Points on a hilly landscape, in no order, each with its height.
From any point a climber steps to the highest of the 2 points nearest to it. It stops when none of these is higher. Distance is the straight distance between rows; heights are no part of it.
j_823: [146  74 156 151 104 138 134 158 129 100 122 150 110 120 138 157 137 142
 151 105]  (h 149)
j_461: [113 140 122 173 114 121 131 110  97 100 109 138 147 163 135 161  98 110
 163 104]  (h 463)
j_569: [ 88 104 108 140 114 113 109 101 167 134  96 109 124  89 157 118 150  86
 168 152]  (h 62)
j_715: [165 166 117 130 152 152 173 158 117 156 167 132 144 137 119  86 135 150
 139 122]  (h 500)
j_797: [156 140  94 157 145 175 145 120 117 137 109 140 105 123 120 125 149 190
 126  97]  (h 253)
j_22: [150 150  99 143 155 160 151 146  88 151 133 118 112 136 112 107 156 235
  81  84]  (h 200)
j_604: [147 174 120  89 139 133 127  93 150 139 114  98 121 125  88 104 149 157
  72 137]  (h 355)
j_198: [ 62  53 159 116  89  94  90 146 165 120 148 143 109  66 146 110 133  69
 138 205]  (h 191)
j_762: [136 202  80 129 168 165 147 110  90 164 173 143 132 151 116 108 118 194
 110 118]  (h 594)
j_557: [ 98  72 157 184  68 100 134 148 108  85  97 111 125 145 153 140 116  48
 153 166]  (h 419)
j_199: [145 181 103  71 167 131 125 105 118 166 139  85 127 125 123 116 126 160
  95  98]  (h 536)
j_552: [127 155 124  74 160 103 115 113 132 161 155  94 143 124 141 130 118 131
 130  94]  (h 566)
j_163: [162 110 125  58 134 151 124 135 158 139 123 101  88  79 146 125 192 173
  78 132]  (h 435)
j_24: [161 133  87 186 158 180 153 145  95 128 104 160 124 136 134 131 130 173
 139  83]  (h 283)
j_211: [105  63 175 160  59 134 124 181 114  72 106 144  92 105 155 157 121  65
 149 199]  (h 281)
j_957: [139  74 176  90 135 102 100 135 168 118 153 131 127 106 118 147 128 116
 118 110]  (h 74)
j_500: [138 181  85 107 201 142 123 120  81 174 154 112 119 132 130 125 124 217
  66  71]  (h 602)
j_708: [167 101 159 180  59 152 149 163 113  75  83 171  91 155 132 193 149 129
 125 120]  (h 227)
j_567: [142 156 101 126 189 132 129 145  87 160 156 126 134 134 146 144 110 215
 102  54]  (h 629)
j_43: [124 177  89  95 141 133 139 124 131 175 168 133 152 128 143 108 146 152
 161 105]  (h 705)
j_612: [120 209  81 108 171 148 135  99 120 178 155 136 140 137 132 105 123 153
 134 122]  (h 643)
j_15: [158 132  85 127 204 163 123 121 129 173 117 138 128 103 139 111 132 160
 126  88]  (h 582)
j_475: [142 173 139 153  81 133 173 128  88  85  93 111 149 186 113 132 129 138
 118 136]  (h 517)
j_958: [ 48  59 148 117  88  58  99 124 170 123 162 123 147 110 124  90 127  73
 130 160]  (h 155)
j_700: [109  84 158 117 110  86  80 114 193  96  91 142 118 102 120 150 120  88
  79 170]  (h 428)
j_260: [142 104 136 156 135 143 139 131 120 125 115 128 119 125 137 152 136 140
 164  90]  (h 187)
j_955: [146 164 147 110 111 115 148 110 160 117 102 114 116 134  73 105 144 151
  75 151]  (h 332)
j_906: [102 183 126 138 117  90 124  93 145 121  90  98 141 150 104 111 114 112
 109 153]  (h 401)
j_25: [152 181 108 138 143 166 175 140  72 145 156 104 113 151  96  97 143 204
  93  98]  (h 217)
j_528: [128 172 109 168 131 139 143 119  58 110 119 135 148 177 147 170  87 126
 167 100]  (h 390)
j_364: [182 126 128 174 120 183 179 164  77  99 109 139 143 171 140 125 132 148
 126 111]  (h 376)
j_139: [140 142 148 123 100 121 128 116 171 101  87 137  98 120  95 141 147 153
  78 168]  (h 308)
j_446: [ 83 155 117 138 101  82 110  87 179 122  79 113 139 127 124 108 130 112
 108 155]  (h 372)
j_427: [ 78  22 171 163  85 106  83 126 135  94 128 163 104 122  96 146 104  60
 127 156]  (h 440)
j_201: [106 105 139 148 126  88  89 103 141 120  83  98 111 125 121 163 104  76
 132 112]  (h 529)
j_911: [141  82 156 165  58 132 116 151 140  69  96 183 101 136 126 192 134 123
 129 137]  (h 265)
j_536: [154 124  79  74 195 153 115 115 145 174 126 126 133  99 153 102 169 154
 101  91]  (h 542)
j_989: [104 155 140  81 122  81 119 119 143 143 160  97 170 138 125 127 115 134
 138 114]  (h 604)
j_317: [118 142  91  93 183 128  98  99 113 146 138 132 131 129 155 168 119 179
 114  49]  (h 726)
j_143: [159 149 103  98 140 182 146 125 151 166 137 127  96  92 101  76 188 174
  89 153]  (h 193)
j_702: [122 190 125  86 102 117 156 127 144 158 154  94 139 136 104  82 153 149
 120 150]  (h 699)
j_419: [ 90  50 168 119  92 107  81 149 160 103 134 154  87  71 132 152 127  82
 137 193]  (h 211)
j_952: [155 135 106  61 150 150 129 120 140 146 125  95 112 108 124 118 178 196
  72 104]  (h 474)
j_431: [102 110 110  77 167 109 103 113 163 174 181 145 172 118 132 104 122  97
 154 104]  (h 531)
j_19: [ 93 148 117 110 171  97  91  94 113 144 171 136 163 143 139 159  78 119
 145 102]  (h 851)
j_267: [109  98 164 165  64 104 141 160 139  91 104 113 106 108 155 126 131  77
 151 195]  (h 343)
j_807: [128 112 140 105 138  98  83 101 182 116  80 115 125 112 118 131 127 101
  74 144]  (h 406)
j_294: [150 144 105 121 123 174 138 115 167 139 113 142 103  96 114  97 173 158
 119 172]  (h 161)
j_322: [136 133 132 122 132 127 150 148 124 130 161 128 147 140 139 128 136 181
 153  89]  (h 587)
j_730: [132 115 147 108 108 118 111 137 179 121 111 134 107  82 130 116 146 117
 122 172]  (h 417)
j_513: [148  83 164 165 100 149 146 158 126  87 121 158 143 137 129 119 125  80
 155 169]  (h 793)
j_587: [121  67 171  79 113 100  98 146 184 118 164 155 132  89 120 121 132 107
 118 155]  (h 88)
j_950: [123  74 146 175 115 142 132 136 103 101 127 154 156 159 124 128 105  67
 172 125]  (h 603)
j_925: [180 114 147 169  91 178 185 174  89  82 109 132 133 154 149 127 147 119
 137 153]  (h 475)
j_140: [144 204  97 125 133 158 176 135  88 165 172 120 149 157 122  83 131 150
 156 142]  (h 563)
j_865: [142 114 111 127 145 148 120 117 144 139 107 122 103 109 140 140 147 160
 142 102]  (h 219)
j_608: [ 74  93 161 131  73  72 122 132 159 109 145 130 156 130 124 101 124  85
 134 171]  (h 134)
j_637: [140 206  80 125 202 148 120 111  65 171 150 113  99 139 135 157  99 197
  89  95]  (h 583)
j_727: [ 95  64 182 137  79 128  91 185 132  87 124 177  77  77 139 169 114  85
 144 211]  (h 238)
j_669: [120 142 150 162  76 111 161 139  87  77 101 122 159 186 134 143 112 100
 139 140]  (h 638)
j_470: [156  76 150 180  97 142 139 154 103  92 105 149 105 152 128 189 130 110
 146  88]  (h 186)
j_787: [ 80  88 119 100 172  94  78  92 137 159 148  99 152 109 136 111 106  60
 158 113]  (h 29)
j_502: [176 145 141 126 102 170 161 150 141 114 123 127  81 101  95  99 161 164
  87 188]  (h 257)
j_362: [123 156 108 103 109 140 120 111 181 154 106 125 120  96 119  80 177 127
 117 185]  (h 132)
j_943: [118 184 138 151  81 107 167 109 119 108  95 102 138 168 100 113 124 132
 114 163]  (h 447)
j_786: [167 166 118 141 122 171 188 154  64 122 143  97 124 168 126 116 137 184
 128 107]  (h 251)
j_457: [151 145 118  82 137 122 104  97 176 132  80  98 120 114 107 106 149 116
  66 154]  (h 381)
j_96: [123 113 144 162  78 121 123 120 152  82  90 165 122 140 118 162 133 126
 135 133]  (h 303)
j_246: [137  95 154 131 112 127 147 159 117 118 180 144 155 138 149 128 127 152
 176  98]  (h 532)
j_58: [143 164  89 124 147 178 149 105 132 150 128 124 108 119 105  90 165 186
 105 110]  (h 223)
j_856: [105  89 134 110 140 110 124 125 147 155 177 138 159 115 128 104 126  97
 170 112]  (h 577)
j_755: [118  95 148 154 154 103 102 111 107 132 114 100 123 144 113 160  78  67
 155  89]  (h 588)
j_136: [ 95  79 165 169  94  76  93 120 143 102  94 121 113 136 112 146 107  62
 123 136]  (h 487)
j_20: [124  99 120  63 164 120  93 116 180 154 156 145 163 112 140 104 145 107
 114 116]  (h 498)
j_814: [ 96 132 112 115  95 111 113 113 195 139  82 113 108  75 148  87 167 104
 118 200]  (h 106)
j_27: [162 127 131 157 136 160 173 162  92 115 142 139 161 160 138 114 121 118
 163 121]  (h 369)
j_167: [103 130 132 141  99  99 115  96 168  96  87 140 131 136 118 143 124 122
 118 137]  (h 339)
j_472: [105 136 114 116 204 113  93 108  80 152 179 158 143 139 140 192  59 131
 136  73]  (h 746)
j_356: [151 113 133 145 187 128 113 131 108 138 129 126 130 144 112 165  83 119
 126  71]  (h 721)
j_624: [113 170 108 114 129 127 150 142 114 165 188 138 167 143 150 107 128 127
 188 118]  (h 809)
j_649: [108  59 175 127  88  99 119 144 158 102 158 149 135 114 117 125 119  95
 134 162]  (h 108)
j_284: [134 120 131 149 193 121 107 135  84 139 172 151 143 152 119 164  60 128
 147  67]  (h 661)
j_269: [ 97 110 111 108 143 112  96  90 166 156 117 113 136  97 149 105 136  73
 157 131]  (h 44)
j_7: [121 166 135  59 112  88 130 117 165 156 147 100 154 129 117  97 154 141
 109 137]  (h 653)
j_221: [168 151 130 133 155 151 173 174  85 150 178 139 168 157 137  91 118 131
 166 115]  (h 445)
j_292: [154 122 148 170 143 118 111 125 112 121  97 122 112 156 107 166  87  87
 137  83]  (h 654)
j_232: [163 137 100 198 152 177 166 170  55 117 115 158 139 170 143 135 127 176
 127  77]  (h 317)
j_725: [105  32 166 172  98 124 111 138 112  95 141 163 138 138 107 125 109  53
 160 151]  (h 495)
j_337: [123 203 115 111 112 117 162 125 116 153 158 108 166 160 124  95 126 130
 148 157]  (h 634)
j_802: [ 78 101 131 131  99  97 105 127 184 132 101 107 113  71 153 106 144  80
 136 194]  (h 86)
j_659: [169 100 169 154  81 168 167 186 107  76 116 151 135 136 153 127 142 101
 141 190]  (h 607)
j_632: [ 89  52 177 151  97  91  79 129 167  99 101 153 100 106 101 158 107  63
  98 163]  (h 452)
j_145: [132 168  97 127 152 146 123  95 145 142 123 144 144 132 115 113 119 150
 135 115]  (h 586)
j_346: [ 64 158 111 139 143  87  91  84 102 126 160 149 158 154 134 152  67 101
 156 116]  (h 744)
j_489: [129 221 107  86 163 120 129  98  91 158 148  91 118 149 117 130 103 161
 104 115]  (h 514)
j_735: [123 102 102 132 205 135  94 105 117 145 116 144 125 125 122 175  91 111
 136  52]  (h 667)
j_162: [160 161 131 147 119 155 172 133  90 121 123  87 114 148 121 115 142 146
 137 132]  (h 297)
j_781: [127 105 149 142  83 127 128 148 160 106 103 131 104  91 145 121 145 102
 148 189]  (h 367)
j_577: [171 135 146 155  92 164 173 161 115 107  99 116 102 131 126 122 155 140
 140 159]  (h 368)
j_486: [138 115  85 128 203 150 109  99 133 156 100 133 125 103 144 148 121 126
 135  73]  (h 624)
j_674: [156 137 138 110 107 157 132 125 167 117  90 132  71  94  93 124 159 149
  61 196]  (h 285)
j_520: [186 117 144 151 102 173 182 177  85 105 104  94  84 134 130 137 150 165
 123 124]  (h 298)
j_296: [121 148 124 150 135 120 120  99 134 123 120 144 146 144 116 133 107 125
 151 109]  (h 533)
j_426: [106 102 163 181  53 102 152 152  97  69  90 111 154 175 144 142 117  60
 134 151]  (h 505)
j_647: [132 115 132  83 137 120 115 118 182 143 129 124 143 100 137 109 154 126
 126 133]  (h 464)
j_460: [122 120 139 113 122 119 144 151 116 140 194 142 169 141 142 105 119 111
 185 116]  (h 674)
j_411: [157 148  84  47 176 148 126 125 134 176 156  96 137 105 141  92 182 178
  86  93]  (h 509)
j_439: [122 226 114 104 164 111 133 118  88 166 175 107 130 151 141 140  78 129
 131 150]  (h 486)
j_255: [108 172  76 114 191 125 104  96  86 154 138 140 127 133 162 188  96 169
 139  69]  (h 774)
j_252: [144 188  99 157 149 156 157 122  67 124 125 128 129 169 128 152 101 163
 140 107]  (h 336)
j_360: [138 132 108 103 170 129 125 130 125 147 154 126 140 125 148 142 128 192
 129  67]  (h 676)
j_919: [ 53  44 155 106  95  67  83 131 178 120 139 114 112  79 143 115 130  71
 106 174]  (h 174)

Call two points neighbours if one is among the 2 nearest of the other. Go from one point of each pair to the other, from neighbour to neighbour, staying as high as possible. Name the lowest point that can't be avoided.
j_702, j_255 => j_439
j_19, j_669 => j_267
j_702, j_513 => j_427
j_356, j_255 => j_284
j_19, j_255 => j_472

Where does a climber stop that starts at each point below?
j_143 => j_513
j_823 => j_513
j_22 => j_513
j_470 => j_669
j_252 => j_624
j_781 => j_624
j_25 => j_513
j_163 => j_356
